Each row is a point on a landscape with many valleys, with its height.
From any point a ball rolls to the lowest of the 2 points nearest to it. It stops when none of these is lower. Distance is the straight distance between rows; heights are no part of it.
(155): 7 7 11 16 -12 12 31 12 5 -8 24 31 -7 5 20 8 16 -5 3 10 -2 -32 -51 -4 -28
 21 -7 1 5 15 1 30 -20 3  (h 24.7)
(887): 23 22 -9 4 -13 -13 -12 2 5 29 9 1 -1 11 8 0 6 -14 -14 0 -8 -2 0 -26 -12
 10 -21 -17 -8 -21 -26 -25 19 14  (h 19.3)
(160): 11 1 8 -3 -11 -9 -35 -2 1 31 17 4 1 16 9 5 0 -24 -16 -10 1 -11 3 -24 2
 -4 -9 -16 -13 -24 -40 -41 21 4  (h 23.8)
(180): 15 -10 -22 14 -12 14 28 -10 -8 -25 23 -2 24 -8 1 4 9 1 12 11 -12 -15 -28
 5 -32 -3 -21 -7 15 -10 4 1 0 -3  (h 57.2)
(453): 12 4 10 2 -1 -4 4 2 34 9 -12 48 -6 39 10 2 13 4 -3 -9 -15 -12 0 -3 -15
 13 7 16 -19 18 10 28 40 -11  (h 57.7)
(1368): -14 -42 -17 1 13 8 24 -7 -4 -16 -14 -20 -5 -27 6 2 -16 11 -3 11 -2 -27
 -3 8 23 -7 -23 5 5 12 14 37 3 13  (h 39.5)
(32): 4 -4 -31 4 -5 -9 -7 -7 20 12 11 -14 27 6 8 -9 -20 -9 21 14 -22 3 -14 -3
 7 -15 -33 -14 29 -19 -10 -29 26 24  (h 57.0)
(1449): 1 -9 -22 8 12 3 6 3 17 -19 -10 6 26 -15 2 -19 7 2 9 19 -38 4 4 -1 19 1 8
 -15 11 9 -2 -10 6 32  (h 38.1)
(249): -6 -35 -23 20 -2 29 24 -27 -3 -6 -3 -13 19 -1 18 3 -3 -5 23 3 -27 -40
 -37 5 10 -4 -21 9 6 -9 -5 23 1 13  (h 53.1)
(1391): -9 -27 0 14 5 13 4 -10 3 7 4 32 10 40 18 1 1 -7 14 -13 -13 -18 -31 -5
 -17 -6 -6 19 2 5 -12 12 10 -13  (h 31.4)
(1370): 1 46 35 -32 -14 -10 -20 5 8 23 -9 7 -16 3 -13 1 -17 8 -9 -12 17 42 29 1
 -2 11 -5 16 -14 16 20 13 0 -23  (h 26.7)
(1016): 1 13 10 -4 14 -1 -11 19 42 8 -18 18 -13 12 0 -22 7 14 5 2 -22 -6 15 8 22
 23 30 15 -23 4 3 -5 28 24  (h 62.4)
(22): 18 9 1 -6 -15 0 20 3 -4 -19 11 17 13 13 -16 0 21 13 10 -5 -11 18 0 -4
 -45 -11 0 1 5 12 15 -1 -6 -9  (h 27.0)
(345): 25 -13 2 -8 -5 9 29 10 -13 -21 -18 -27 9 -21 -21 41 23 -8 -16 -19 4 3 29
 -9 17 -9 -25 -10 -3 -10 35 15 4 7  (h 37.3)
(1079): 4 28 -1 -2 -25 -22 3 -5 -15 -1 23 -12 2 -6 -21 -14 -7 -4 2 8 6 27 -6 -4
 -45 -8 -12 -9 21 0 -6 -36 -31 -8  (h 54.0)
(300): 12 32 -7 7 -15 -1 3 3 -11 -3 18 7 -6 -5 -5 -11 19 13 12 1 5 19 -11 -6
 -26 9 20 8 -2 -15 0 -18 -30 -18  (h 37.2)
(1097): -7 3 24 -5 21 10 -22 11 22 -5 -15 20 -3 10 -2 -11 17 9 4 -9 -27 -5 14 6
 18 -1 57 19 -30 6 3 -14 20 14  (h 64.5)
(23): 9 7 -2 -2 -13 10 34 18 -5 -17 21 11 -15 -12 6 12 17 11 10 13 9 -15 -24
 -6 -37 21 -17 9 11 16 24 36 -28 -3  (h 19.0)
(460): 19 4 -11 21 -6 28 33 9 -24 -19 6 -4 -4 -10 9 28 44 12 6 -12 8 -13 2 -7
 -3 17 9 -2 -18 -18 16 23 -7 -27  (h 19.2)
(468): -14 18 -4 10 6 -3 -9 0 -19 -26 -12 9 -4 -3 1 18 10 7 3 -2 18 33 13 19 17
 -5 53 20 6 -18 35 15 -5 -39  (h 34.3)
(653): 10 4 20 -25 -24 -7 -14 3 -8 7 3 -2 7 3 -24 6 8 -9 -19 -25 -7 2 11 -24
 -25 -16 -8 -20 -4 14 -12 -27 -14 9  (h 59.3)
(879): 20 16 -5 -4 1 1 10 12 36 6 -14 24 -5 22 6 -4 17 3 1 -1 -26 -6 8 -2 5 26
 1 1 -19 5 4 18 27 12  (h 60.3)
(1314): 6 31 3 -22 -25 -18 1 3 -26 29 8 -20 -16 -16 -8 7 -9 -7 -10 -8 36 31 13
 -9 -22 5 -30 5 -4 -6 7 -4 -24 -24  (h 32.6)
(1323): -29 -9 11 -14 19 0 -11 -5 -28 -13 -23 -25 -3 -26 -12 9 -20 -9 -12 0 37 6
 23 12 29 -1 14 1 13 12 26 24 -19 -13  (h 34.8)
(473): 23 3 -43 14 4 -7 11 -5 7 -8 8 -21 27 -20 6 -10 -4 -4 16 26 -23 5 -5 6 -2
 -5 -27 -18 22 -29 7 -18 22 19  (h 58.7)
(650): 6 9 22 10 -4 2 -8 6 -7 42 -1 38 -36 21 0 -7 7 13 -5 3 21 -27 -6 0 -1 25
 27 8 -16 -2 -20 -3 10 -4  (h 39.8)
(1516): 9 -20 -17 23 3 15 7 -10 12 13 -6 28 13 45 27 8 19 -23 22 -21 -16 -17 -16
 4 2 2 -11 7 0 -8 -15 11 32 -6  (h 23.7)
(135): -14 4 -1 9 16 1 7 14 2 -8 7 5 -18 -11 4 -7 3 22 8 10 17 0 -14 6 -14 13
 32 26 -2 11 13 12 -22 -24  (h 48.3)
(87): -6 3 -20 -1 6 -10 -4 4 7 -14 2 9 -18 19 10 5 -5 5 8 9 8 20 14 18 -1 -8
 10 8 6 -3 7 -2 14 -24  (h 50.9)
(520): -27 19 1 -16 8 -1 -25 -1 -11 -1 -5 -10 -22 3 2 8 -10 -8 -4 -1 35 25 26 7
 17 -2 35 8 4 -12 5 7 -2 -29  (h 28.7)
(285): -6 9 36 -26 9 8 -16 17 17 11 -24 -7 -5 -10 -14 15 -3 3 -13 -18 -4 11 29
 -11 33 4 22 10 -26 25 19 9 5 8  (h 30.7)
(1279): 15 30 13 -13 -6 -3 -1 11 19 3 -15 0 16 -9 -24 -17 3 5 3 0 -33 30 21 -14
 5 6 0 -7 0 26 11 -11 -6 30  (h 30.8)
(445): -31 -34 7 33 34 25 -8 -7 -5 2 6 22 -9 8 22 -7 5 16 11 -9 -7 -21 -27 22 3
 -4 32 31 -13 -14 -15 2 3 -5  (h 43.2)
(1163): -9 -24 -6 -21 -16 -8 -29 -25 -19 8 14 -32 -8 -5 0 17 -32 -19 -11 -3 24
 -15 -3 2 -3 -24 -22 -12 0 -15 -21 -15 7 -14  (h 25.8)
(1521): -14 20 27 -21 -9 -9 -31 0 -15 20 11 -1 -21 4 -13 -12 -7 -7 -11 -9 22 8
 -3 -14 -5 0 38 -4 -9 -13 -28 -30 -24 -16  (h 24.5)
(1078): -8 11 32 -4 0 -15 -15 9 3 -9 -9 10 23 2 -41 -25 -19 3 6 1 -9 21 4 3 -27
 -16 12 -10 17 45 7 -16 -32 16  (h 55.4)
(104): 5 -14 -15 5 0 17 18 3 12 -18 -3 13 27 4 0 0 11 -3 4 -1 -36 -6 -8 -6 -5
 -5 -5 -13 -2 3 -8 2 13 20  (h 34.6)
(1511): 4 -13 -35 22 5 1 5 -1 4 -6 5 10 -19 23 23 18 5 1 13 2 14 3 2 16 7 5 -13
 9 -4 -26 6 12 24 -31  (h 53.0)
(855): -21 -38 -11 11 22 16 35 -2 18 -14 -15 12 23 1 9 -3 -7 12 12 1 -35 -13
 -23 12 3 -10 -17 15 13 17 14 38 11 25  (h 37.6)
(99): 11 42 6 20 -12 8 9 9 -15 0 25 9 -19 -15 -2 -23 22 16 12 17 14 5 -29 -2
 -11 25 32 10 4 -17 2 -18 -46 0  (h 41.5)
(164): 24 -8 2 -12 0 10 39 16 8 -20 -23 -10 23 -14 -24 12 24 -3 -5 -11 -19 6 24
 -9 5 -4 -21 -13 1 14 29 21 2 28  (h 35.5)
(797): -25 -18 1 1 34 -19 1 -14 -18 -31 -17 -9 13 -9 0 -14 -12 0 7 23 15 15 7
 31 8 -5 14 0 25 18 23 15 -13 -8  (h 38.9)
(1450): -24 -12 3 1 28 -1 -1 14 22 -8 -23 6 -10 1 6 -1 -8 17 2 8 -11 7 9 9 7 1
 21 19 -7 28 12 15 13 8  (h 52.0)
(24): -28 -17 33 -18 11 4 -25 7 -13 -3 -7 6 -10 5 2 17 2 0 -16 -28 6 -8 13 -6
 4 -24 43 9 -26 9 -7 -5 1 -15  (h 18.0)
(1170): -30 -24 35 5 35 -16 -9 6 2 -22 -33 -4 17 -2 -20 -6 -12 7 -3 -1 5 4 16 23
 -9 -28 6 8 6 44 23 18 -12 16  (h 54.8)
(689): 0 -9 -9 -5 -1 3 11 12 14 34 -10 -9 -15 -8 15 3 -8 2 -10 6 7 -34 -10 -24
 32 22 -34 -19 -10 -9 -22 24 9 18  (h 36.6)
(1306): 3 -19 -35 24 2 19 26 -8 -1 -18 7 7 5 10 18 9 7 4 20 9 -1 -11 -22 11 -8 3
 -23 6 5 -16 5 14 11 -19  (h 54.9)
(1038): 27 -12 -28 3 -15 -1 28 -9 -15 4 13 -29 7 -16 3 21 -9 -7 -4 6 9 -29 -18
 -3 -23 7 -58 -14 7 -19 12 23 16 -1  (h 60.5)
(392): -26 19 3 -21 13 -13 -26 8 7 19 -7 -12 -33 1 1 -8 -30 -6 -2 10 32 20 18 3
 11 13 17 8 5 4 -8 6 -8 -19  (h 26.2)
(1465): -5 6 1 5 -15 -6 18 6 16 13 16 2 -12 6 5 -15 -20 10 -12 16 2 -13 -38 -22
 -7 16 -20 -11 12 13 -9 2 -19 24  (h 32.9)
(110): -3 -11 9 21 -14 13 6 -12 0 9 26 25 8 31 15 -8 0 -10 9 -4 -4 -28 -56 -12
 -16 3 -5 4 11 3 -21 -12 -11 3  (h 38.0)
(1267): -5 -16 -13 -6 11 -21 -18 -26 -15 -20 -9 -31 29 -28 -4 -27 -16 -12 7 28 1
 0 4 20 19 -6 -2 -27 25 3 -6 -13 -11 17  (h 37.1)
(1112): -6 -13 -30 17 1 -2 17 -7 11 -13 9 5 16 -9 4 -25 -17 12 19 28 -18 -5 -31
 6 -3 2 -15 1 29 4 0 -1 -7 13  (h 42.5)
(1092): 0 -37 -21 11 1 20 -9 -23 -6 3 -5 -27 9 -1 25 22 -6 -15 10 -7 -10 -32 -9
 -3 32 -13 -23 -4 -9 -30 -10 -1 27 3  (h 42.4)
(1366): -1 -26 -21 13 7 19 13 -8 11 -11 -8 13 23 27 23 17 10 -10 15 -9 -29 -8 -6
 6 11 -15 -16 5 2 -13 -1 5 33 10  (h 30.1)
(1363): 28 18 13 14 -11 9 14 2 -11 26 -3 30 -27 12 3 -2 38 10 3 -10 16 -23 8 3
 -7 34 21 4 -22 -12 -4 15 15 -15  (h 34.7)
(362): 1 29 3 2 4 5 -3 0 -13 -14 -14 4 4 -27 -8 22 11 12 -16 -4 15 42 23 12 40
 9 32 9 -12 -13 31 19 -7 -24  (h 30.2)
(780): 3 22 6 -13 -25 -7 5 7 -10 25 2 -30 -14 -30 -16 -8 -9 -2 -21 -6 11 -1 -4
 -25 1 16 -27 -12 1 3 -2 -14 -40 18  (h 57.9)
(1307): -3 -28 -14 26 10 28 2 -12 -13 4 1 -5 -9 0 25 11 9 -9 10 -6 8 -30 -11 7
 25 8 -7 -2 -15 -32 -22 4 20 -17  (h 44.4)
(1164): -1 5 2 13 -13 -2 -19 -7 10 13 18 10 9 20 0 -22 -10 -5 -4 3 -13 -4 -34
 -20 0 -7 4 -22 4 -17 -36 -52 -5 15  (h 48.6)
(98): 8 19 -7 -4 -28 -13 7 -4 -23 4 31 -21 -17 -16 -1 0 -3 1 -2 11 23 3 -18
 -11 -44 5 -25 -2 15 -8 1 -15 -33 -15  (h 55.7)
(785): 15 -18 5 -12 -3 -7 18 15 7 -22 -11 -14 13 19 -4 39 15 -9 -13 -11 -13 2
 40 2 20 -23 -28 -6 3 0 14 9 31 22  (h 44.9)
(47): -15 22 16 0 17 -16 -13 6 5 -5 -14 8 19 -7 -23 -27 -17 10 12 20 -4 30 3
 11 -11 7 22 3 18 39 14 -7 -28 5  (h 53.3)
(1356): -12 -36 15 -18 -5 9 -10 -3 -19 -11 2 4 -4 6 2 24 6 -2 -18 -28 3 -21 10
 -9 -7 -31 3 -2 -17 9 -2 2 2 -14  (h 11.5)
(596): 16 -17 -14 10 12 -10 22 4 5 -41 -10 -16 31 1 0 19 20 -8 -2 9 -25 8 31 12
 29 -21 -12 -8 18 -10 16 -3 30 25  (h 43.1)
(733): -14 -2 7 1 26 -5 9 3 -18 -16 -25 -10 5 -24 -11 5 -6 5 -2 13 24 24 15 24
 28 9 15 9 11 16 42 29 -18 -14  (h 36.5)
(1500): -5 -7 3 -10 -1 4 -30 3 3 13 8 -7 -6 2 9 3 -3 -16 -11 -5 0 -12 11 -7 22
 -7 10 -13 -17 -18 -35 -30 9 4  (h 27.8)
(18): 13 -1 -9 3 -10 20 27 9 -20 -13 16 -9 -11 -22 7 21 25 9 4 1 17 -24 -8 -10
 -15 15 -12 2 -4 -5 17 23 -25 -19  (h 14.4)
(40): -16 44 12 -5 5 -16 -23 3 10 14 -10 0 -4 -9 -17 -35 -23 5 3 15 0 38 3 0 3
 20 26 5 9 21 -1 -14 -28 6  (h 51.4)
(713): -37 -4 29 -1 22 3 -32 -3 -7 -15 -15 7 9 -5 1 3 7 4 -6 -17 1 11 12 10 7
 -24 72 16 -12 10 5 -5 -3 -9  (h 25.2)
(80): -12 1 1 -8 11 -14 -14 2 10 -20 2 21 -1 25 0 -7 -15 4 13 4 -5 30 13 23
 -16 -25 20 6 12 15 1 -12 15 -12  (h 48.4)
(598): 1 -33 -6 32 2 33 6 -27 -22 -1 11 4 7 16 25 8 20 -11 21 -18 -8 -37 -35 8
 1 2 -3 11 -2 -24 -23 4 11 -17  (h 47.3)
(347): -6 -29 -15 5 18 -15 5 -25 -21 -38 -3 -16 18 -24 -2 -21 -12 4 10 29 2 -2
 -7 28 5 -9 1 -4 25 11 8 4 -17 0  (h 39.7)
(939): -16 29 12 -30 -19 -11 -23 -4 -25 20 4 -21 -12 -10 -14 8 -20 -18 -13 -17
 45 35 25 -5 -10 -5 -6 -5 4 -8 0 1 -22 -24  (h 30.9)
(1343): 6 42 28 -12 -12 0 -6 7 2 7 -3 12 1 -16 -20 -4 -5 21 -3 -16 3 38 10 3 -7
 7 17 13 -17 15 24 10 -12 -20  (h 23.0)
(1288): -2 13 25 9 -3 -2 -7 5 9 37 7 31 -27 31 0 -24 -12 15 -12 11 13 -19 -29 -7
 -3 20 27 1 -10 5 -20 -22 -1 20  (h 43.5)
(714): -11 -3 -6 -8 3 -9 -27 -14 -5 -13 3 -19 19 -16 -2 -11 -13 -22 -3 13 -5 8
 17 10 13 -17 9 -21 19 -1 -15 -32 0 8  (h 34.5)
(994): -25 9 4 -7 23 -4 -28 -3 -4 -19 -13 2 5 1 0 -4 -3 -5 2 2 4 24 22 14 16 -9
 51 9 6 12 9 -4 -2 -10  (h 31.0)
(551): -12 -46 -14 3 -3 14 16 -27 -4 1 -4 -10 8 22 15 7 -16 -8 26 -1 -12 -27
 -29 4 -4 -16 -33 18 15 -4 2 21 9 -1  (h 54.4)
(686): 19 19 -9 6 -5 12 19 8 -12 -6 -10 -4 -14 -16 -3 33 20 14 -6 -5 14 24 23
 -1 24 14 3 11 -17 -20 33 20 -6 -27  (h 27.2)
(256): -1 23 35 -36 -10 -1 -23 13 4 29 -12 -9 -12 -13 -20 10 -12 -1 -20 -24 11
 22 28 -14 20 10 -1 2 -24 20 7 8 -11 -2  (h 28.9)
(412): 5 10 20 -18 -18 7 -7 9 -9 8 -1 -11 6 -25 -29 0 1 -1 -17 -22 0 6 3 -22 -2
 1 2 -11 -5 15 0 -13 -36 10  (h 59.0)
(539): -5 -31 -4 -16 5 5 9 0 -9 -12 -19 -32 -11 -30 -5 16 -7 -1 -14 -4 8 -22 20
 -1 29 -8 -18 -12 -4 6 15 17 -5 7  (h 39.6)
(1207): 0 11 -13 -1 -18 -16 16 0 14 40 5 -15 -16 -5 10 -9 -15 1 -18 13 10 -20
 -27 -31 8 20 -42 -23 4 -4 -19 7 -11 30  (h 35.0)
(920): -20 -14 2 -13 2 0 -35 -15 -10 -17 9 -18 11 1 5 10 -10 -24 -12 -7 1 -1 23
 9 20 -32 18 -11 5 -12 -20 -30 13 -5  (h 31.6)
(631): 36 32 4 9 -14 9 12 2 4 9 -7 21 -7 15 2 0 47 6 4 -16 -6 -2 12 -4 -12 26
 11 1 -27 -19 9 10 17 -12  (h 29.4)
(443): -25 -34 -14 20 23 10 10 -13 8 -12 -4 8 17 -7 12 -20 -16 18 17 14 -28 -11
 -29 11 5 -5 -1 22 17 11 4 14 -1 17  (h 39.9)
(516): 12 -4 -2 7 -8 3 -1 -1 2 16 10 17 -4 16 9 4 10 -6 -4 -3 2 -15 -11 -18 -9
 11 -10 -8 -11 -7 -25 -3 10 -6  (h 13.1)
(1238): -4 -8 10 20 -4 16 -3 -8 2 -1 18 28 22 25 0 -17 7 -6 2 -10 -27 -20 -40
 -15 -4 -5 19 -10 -4 -7 -34 -32 -1 20  (h 44.1)
(1273): -6 6 5 -7 -17 -29 -3 -2 1 4 11 -12 -2 4 -18 -21 -34 0 -2 13 6 13 -12 1
 -27 -11 -31 -19 30 14 -14 -24 -20 8  (h 52.2)
(1493): 26 -2 -37 11 1 3 14 -7 -10 -3 10 -28 13 -17 9 14 -4 -8 6 9 -12 -12 -4 -2
 -13 2 -37 -22 6 -35 7 -3 25 1  (h 60.2)
(571): 5 -3 -13 14 -1 0 2 2 -15 24 16 -1 -38 2 20 4 3 3 0 8 40 -21 -9 1 1 23
 -12 1 -11 -29 -21 5 -2 -32  (h 32.3)
(561): 29 -17 -7 -5 -14 -12 16 -10 -21 -13 20 -12 17 5 -9 18 4 -10 -7 -7 8 -6
 -4 -3 -45 -22 -43 -14 9 -17 10 -6 21 -12  (h 18.4)
(1197): -6 22 -10 -7 -1 -10 -20 -1 2 13 12 -7 -17 -3 -2 -17 -7 -9 -2 12 10 17 3
 -5 -1 5 14 -6 3 -18 -23 -28 -14 -12  (h 19.1)
(1398): 9 18 -8 18 -11 1 32 12 23 6 14 20 -4 15 13 -9 4 3 3 18 -10 -15 -45 -5
 -17 29 -15 -6 8 8 -9 17 -14 15  (h 29.6)
(206): 19 26 -14 -11 -14 -10 12 5 -20 25 0 -27 -25 -16 3 24 6 -3 -12 -4 32 25
 23 -12 -9 13 -33 7 -15 -18 18 9 -7 -30  (h 34.2)
(1316): -17 -18 21 0 34 -12 7 15 21 -19 -28 5 11 4 -6 0 -10 11 3 5 -17 13 26 18
 10 -19 4 10 5 40 20 20 17 25  (h 53.4)
(5): 26 -8 -28 11 -19 4 27 -15 -15 -21 17 -34 15 -35 -11 6 0 -3 3 17 -7 -32
 -30 1 -22 4 -35 -14 16 -12 7 10 -7 24  (h 59.2)
(1195): -3 11 -3 -2 -19 -19 -13 -6 9 16 17 -3 1 12 -2 -20 -24 -4 -8 8 -8 14 -21
 -16 -17 -6 -18 -22 18 0 -27 -43 -9 16  (h 50.8)
(1222): 16 16 -12 5 -6 1 28 4 -5 -17 9 1 6 -13 -15 -12 11 12 14 11 -2 24 -1 1
 -31 7 -3 2 18 7 18 -1 -23 -9  (h 32.1)
(488): -26 27 22 -21 -16 -10 -32 -3 -18 16 7 -17 -11 -12 -24 -12 -25 -11 -15
 -11 30 19 2 -11 -6 0 15 -11 8 4 -17 -19 -41 -8  (h 28.2)
(134): 17 -13 -1 -13 -6 7 4 9 14 5 -6 7 8 22 16 29 14 -14 -17 -14 -12 -11 25
 -16 14 -8 -19 -8 -16 4 -4 15 36 13  (h 46.5)
(1382): -11 -1 21 -16 7 13 -10 9 -11 -5 -23 -9 7 -30 -18 19 -3 -1 -18 -17 12 13
 25 1 34 -6 18 1 -10 17 28 15 -15 -2  (h 32.8)
(318): 1 33 4 21 7 4 12 17 7 -5 13 17 -19 -19 -5 -20 16 28 18 21 10 5 -27 7 -14
 33 40 29 1 6 21 4 -33 -4  (h 45.4)
(173): 14 -10 -22 3 19 -11 6 -2 1 -29 -13 -17 37 -20 9 -11 16 -4 7 23 -26 15 22
 16 34 -5 5 -18 21 1 14 -17 5 29  (h 40.6)
(17): 15 43 22 -16 -9 1 -13 2 6 -2 -9 1 22 -12 -21 -4 0 -1 -6 -9 -9 48 38 8 13
 -2 4 2 -8 12 21 -4 -3 6  (h 27.5)
(1401): -10 -26 -18 30 8 28 9 -22 5 2 1 5 15 20 21 -14 7 -10 33 -5 -29 -31 -40 5
 10 2 -1 12 7 -21 -21 -5 4 6  (h 50.7)
(250): -4 37 3 -8 1 -3 -36 -4 8 -12 5 5 6 14 0 -9 9 -5 5 -9 -1 34 33 17 19 -4
 51 12 1 -15 2 -23 6 -11  (h 36.2)
(998): 24 -18 3 -9 -20 -13 23 -6 -3 -9 15 17 26 24 -13 10 10 -11 -7 -12 2 -4
 -12 -9 -54 -23 -42 -7 15 7 1 5 15 -3  (h 12.0)
(394): -1 -2 -51 21 8 -7 5 -1 27 -5 5 15 5 8 12 -27 -12 7 31 26 -16 17 -16 16 2
 6 -9 2 22 -7 -3 -8 9 7  (h 42.6)
(1049): 15 33 -6 -9 -7 -7 -26 2 24 -8 13 -1 11 24 3 -3 13 -5 2 -7 -23 25 39 12 8
 -10 26 6 -4 -10 -6 -35 23 2  (h 40.8)
(185): -4 -1 -7 -12 -6 -10 -10 -4 -20 13 18 -14 -32 -3 12 12 -6 -3 -6 2 43 -6 4
 -5 -9 2 -7 -2 -7 -23 -14 -1 -9 -47  (h 29.9)
(220): 10 -20 2 -10 -12 5 5 0 -13 -1 9 5 -1 7 2 27 15 -4 -14 -19 8 -19 6 -20
 -17 -8 -17 -9 -13 2 -3 11 7 -18  (h 6.2)
(680): 15 16 -12 29 -2 9 14 9 -11 16 12 11 -31 -1 7 -9 20 10 9 13 18 -17 -16 9
 -2 38 8 -5 -5 -26 -19 -6 -8 -2  (h 35.8)
(1371): 6 35 22 -5 -8 -10 -13 3 15 23 -1 18 -21 16 -16 -31 0 12 -4 5 -8 10 -8
 -10 -3 18 28 2 -13 -1 -11 -31 -9 11  (h 47.1)
(182): 5 28 -5 7 -23 -9 15 3 -15 21 24 -24 -28 -14 8 -8 -1 -2 -14 13 22 -10 -25
 -24 -16 24 -25 -9 2 -14 -10 -17 -37 5  (h 56.8)
(544): -35 -42 25 -3 28 -3 -16 -4 1 -16 -22 -9 14 -18 -10 -7 -21 7 -14 -8 -12
 -15 6 17 5 -29 4 4 10 35 6 10 -6 25  (h 56.0)
(1469): -14 6 0 5 26 -1 -2 12 17 2 -16 5 -29 -3 3 -4 -4 19 7 7 13 9 5 10 10 17
 35 22 -15 9 17 13 2 -16  (h 50.4)
(1501): 10 -7 16 -5 2 -2 -3 6 26 25 -13 38 -15 32 13 8 1 -8 -14 -12 1 -24 7 -15
 5 9 -1 14 -24 16 -11 32 37 0  (h 55.0)
(1315): 8 -14 5 -16 -6 11 17 10 -20 -5 -18 -29 -10 -29 -19 34 2 -3 -18 -16 28 -3
 25 -5 23 -1 -23 -4 -4 1 31 22 -13 -11  (h 38.5)
(668): 4 -11 29 10 2 8 11 9 2 23 -3 37 -13 17 8 12 14 -1 -17 -16 6 -42 -10 -14
 -10 12 11 15 -24 21 -15 35 14 -3  (h 52.7)
(38): -9 -28 -22 -5 2 9 16 -2 13 8 -8 -11 6 -11 13 5 -13 2 7 5 -9 -25 -10 -7
 27 -1 -37 -9 0 -3 -4 23 14 16  (h 38.2)
(754): 30 -5 7 4 -10 11 -1 0 4 13 -2 15 20 17 12 26 31 -28 -16 -24 -15 -24 13
 -25 4 -3 -9 -18 -23 -4 -22 2 37 7  (h 48.5)
(1141): -12 -26 -29 3 9 -9 -15 -29 -2 -7 -4 -24 18 -28 11 -16 -22 -5 11 27 -13
 -9 -9 13 40 -12 -4 -11 16 -7 -12 -10 5 19  (h 39.1)
(1335): -28 -49 1 18 29 32 11 -13 8 -7 -15 8 10 11 21 13 0 7 0 -15 -33 -21 -15 7
 10 -15 -1 22 -3 -1 8 26 14 12  (h 34.9)
(144): 28 7 4 -5 -29 -9 21 -1 -9 -2 19 29 11 24 -2 12 23 1 -4 -9 0 1 -2 -15 -60
 -9 -14 2 3 15 7 15 5 -20  (h 20.1)
(720): 34 30 -3 6 -13 17 23 9 -13 10 -2 0 -10 -10 -2 17 37 12 -1 -14 10 7 11
 -13 0 23 -4 9 -28 -20 18 17 -4 -20  (h 24.1)
(534): -3 14 28 -23 4 -6 -30 7 17 1 -3 16 -7 21 -5 -4 5 4 -3 -17 -13 10 20 -3 5
 -6 37 10 -22 13 -4 -17 17 -4  (h 66.7)
(455): -32 -21 18 16 30 12 -14 8 -4 15 -7 20 -27 5 12 -2 4 17 -1 -3 13 -23 -11
 21 8 0 48 28 -27 -7 -16 0 10 -5  (h 46.6)
(860): -1 -4 25 -17 -9 -12 -15 5 -8 -17 1 6 20 5 -33 -9 -4 -8 -3 -16 -9 13 13
 -1 -30 -34 1 -16 13 22 -6 -24 -16 5  (h 57.6)
(760): -14 -20 35 9 20 12 2 11 -8 11 -7 23 -19 9 13 14 23 20 -9 -19 10 -33 -7 1
 -11 3 36 26 -37 9 -5 24 11 -7  (h 49.9)
(641): 0 47 31 -5 -12 -5 -15 4 5 17 0 6 -6 -12 -26 -28 -8 10 -7 -1 -6 30 -9 -14
 3 17 29 4 -10 10 -1 -26 -32 10  (h 49.5)
(1295): -9 0 11 -15 1 -30 -13 -2 -2 -8 -4 -23 2 -2 -23 -18 -31 -15 1 11 23 12 14
 14 -14 -24 -33 -19 27 9 -8 -1 -14 0  (h 53.5)
(804): 0 39 -15 -9 2 -17 -14 7 17 21 -4 -9 -33 0 5 -22 -10 -1 6 12 14 33 19 11
 7 25 8 11 -3 -14 -5 -9 -7 -7  (h 23.2)
(1506): -21 -25 3 20 28 18 3 -1 0 -21 -6 22 0 7 15 6 16 17 0 -11 -23 -10 -8 9 -1
 -13 32 19 -18 3 4 10 9 -2  (h 38.8)
(1311): 2 -7 -8 -11 1 -20 -13 2 20 -2 9 -17 24 10 0 -9 -26 -11 11 11 -8 15 18 13
 11 -29 -31 -15 27 0 -15 -21 24 24  (h 55.6)
(335): 18 10 11 -6 3 8 22 15 10 -6 -22 0 23 -26 -29 -11 9 13 2 -1 -24 19 14 -9
 5 12 -5 -4 4 32 26 16 -14 25  (h 33.3)
(849): -8 -8 -18 -13 -5 -12 -16 -11 -10 16 10 -35 -25 -12 14 15 -29 -16 -9 13
 33 -5 5 4 4 -2 -27 -11 3 -25 -13 -6 9 -23  (h 27.7)
(1098): 13 -20 3 -21 -18 -16 -13 -12 -19 0 13 -22 6 -4 -15 15 -14 -17 -15 -12 14
 -12 1 -6 -29 -24 -34 -19 8 -2 -9 -20 6 -6  (h 23.1)
(388): -1 2 8 -20 2 -23 -9 17 17 5 -4 -9 3 9 -10 -11 -27 -3 6 9 0 22 28 7 1 -16
 -29 -13 19 22 -8 1 6 19  (h 54.5)
(159): -7 -25 -19 -3 3 1 -14 -18 -1 -9 -1 -34 9 -13 15 13 -19 -13 -1 11 -3 -13
 15 11 43 -22 -14 -9 4 -20 -10 -10 25 11  (h 40.7)
(800): 4 11 -39 25 7 -3 8 3 12 -2 8 6 -18 -5 7 -25 5 10 17 25 0 5 -12 10 -1 26
 7 0 5 -23 -9 -8 -12 -6  (h 39.4)
(603): -1 -3 -6 -6 2 -3 -17 5 23 -9 8 18 11 32 8 -4 -5 -1 9 -2 -24 17 14 9 6
 -18 7 5 0 6 -13 -19 26 11  (h 45.0)

For each start below, name the point where the ball stops.
(1316) | (998)
(653) | (720)
(539) | (1343)
(1368) | (18)
(1038) | (220)
(598) | (220)
(394) | (998)
(797) | (1343)
(347) | (220)
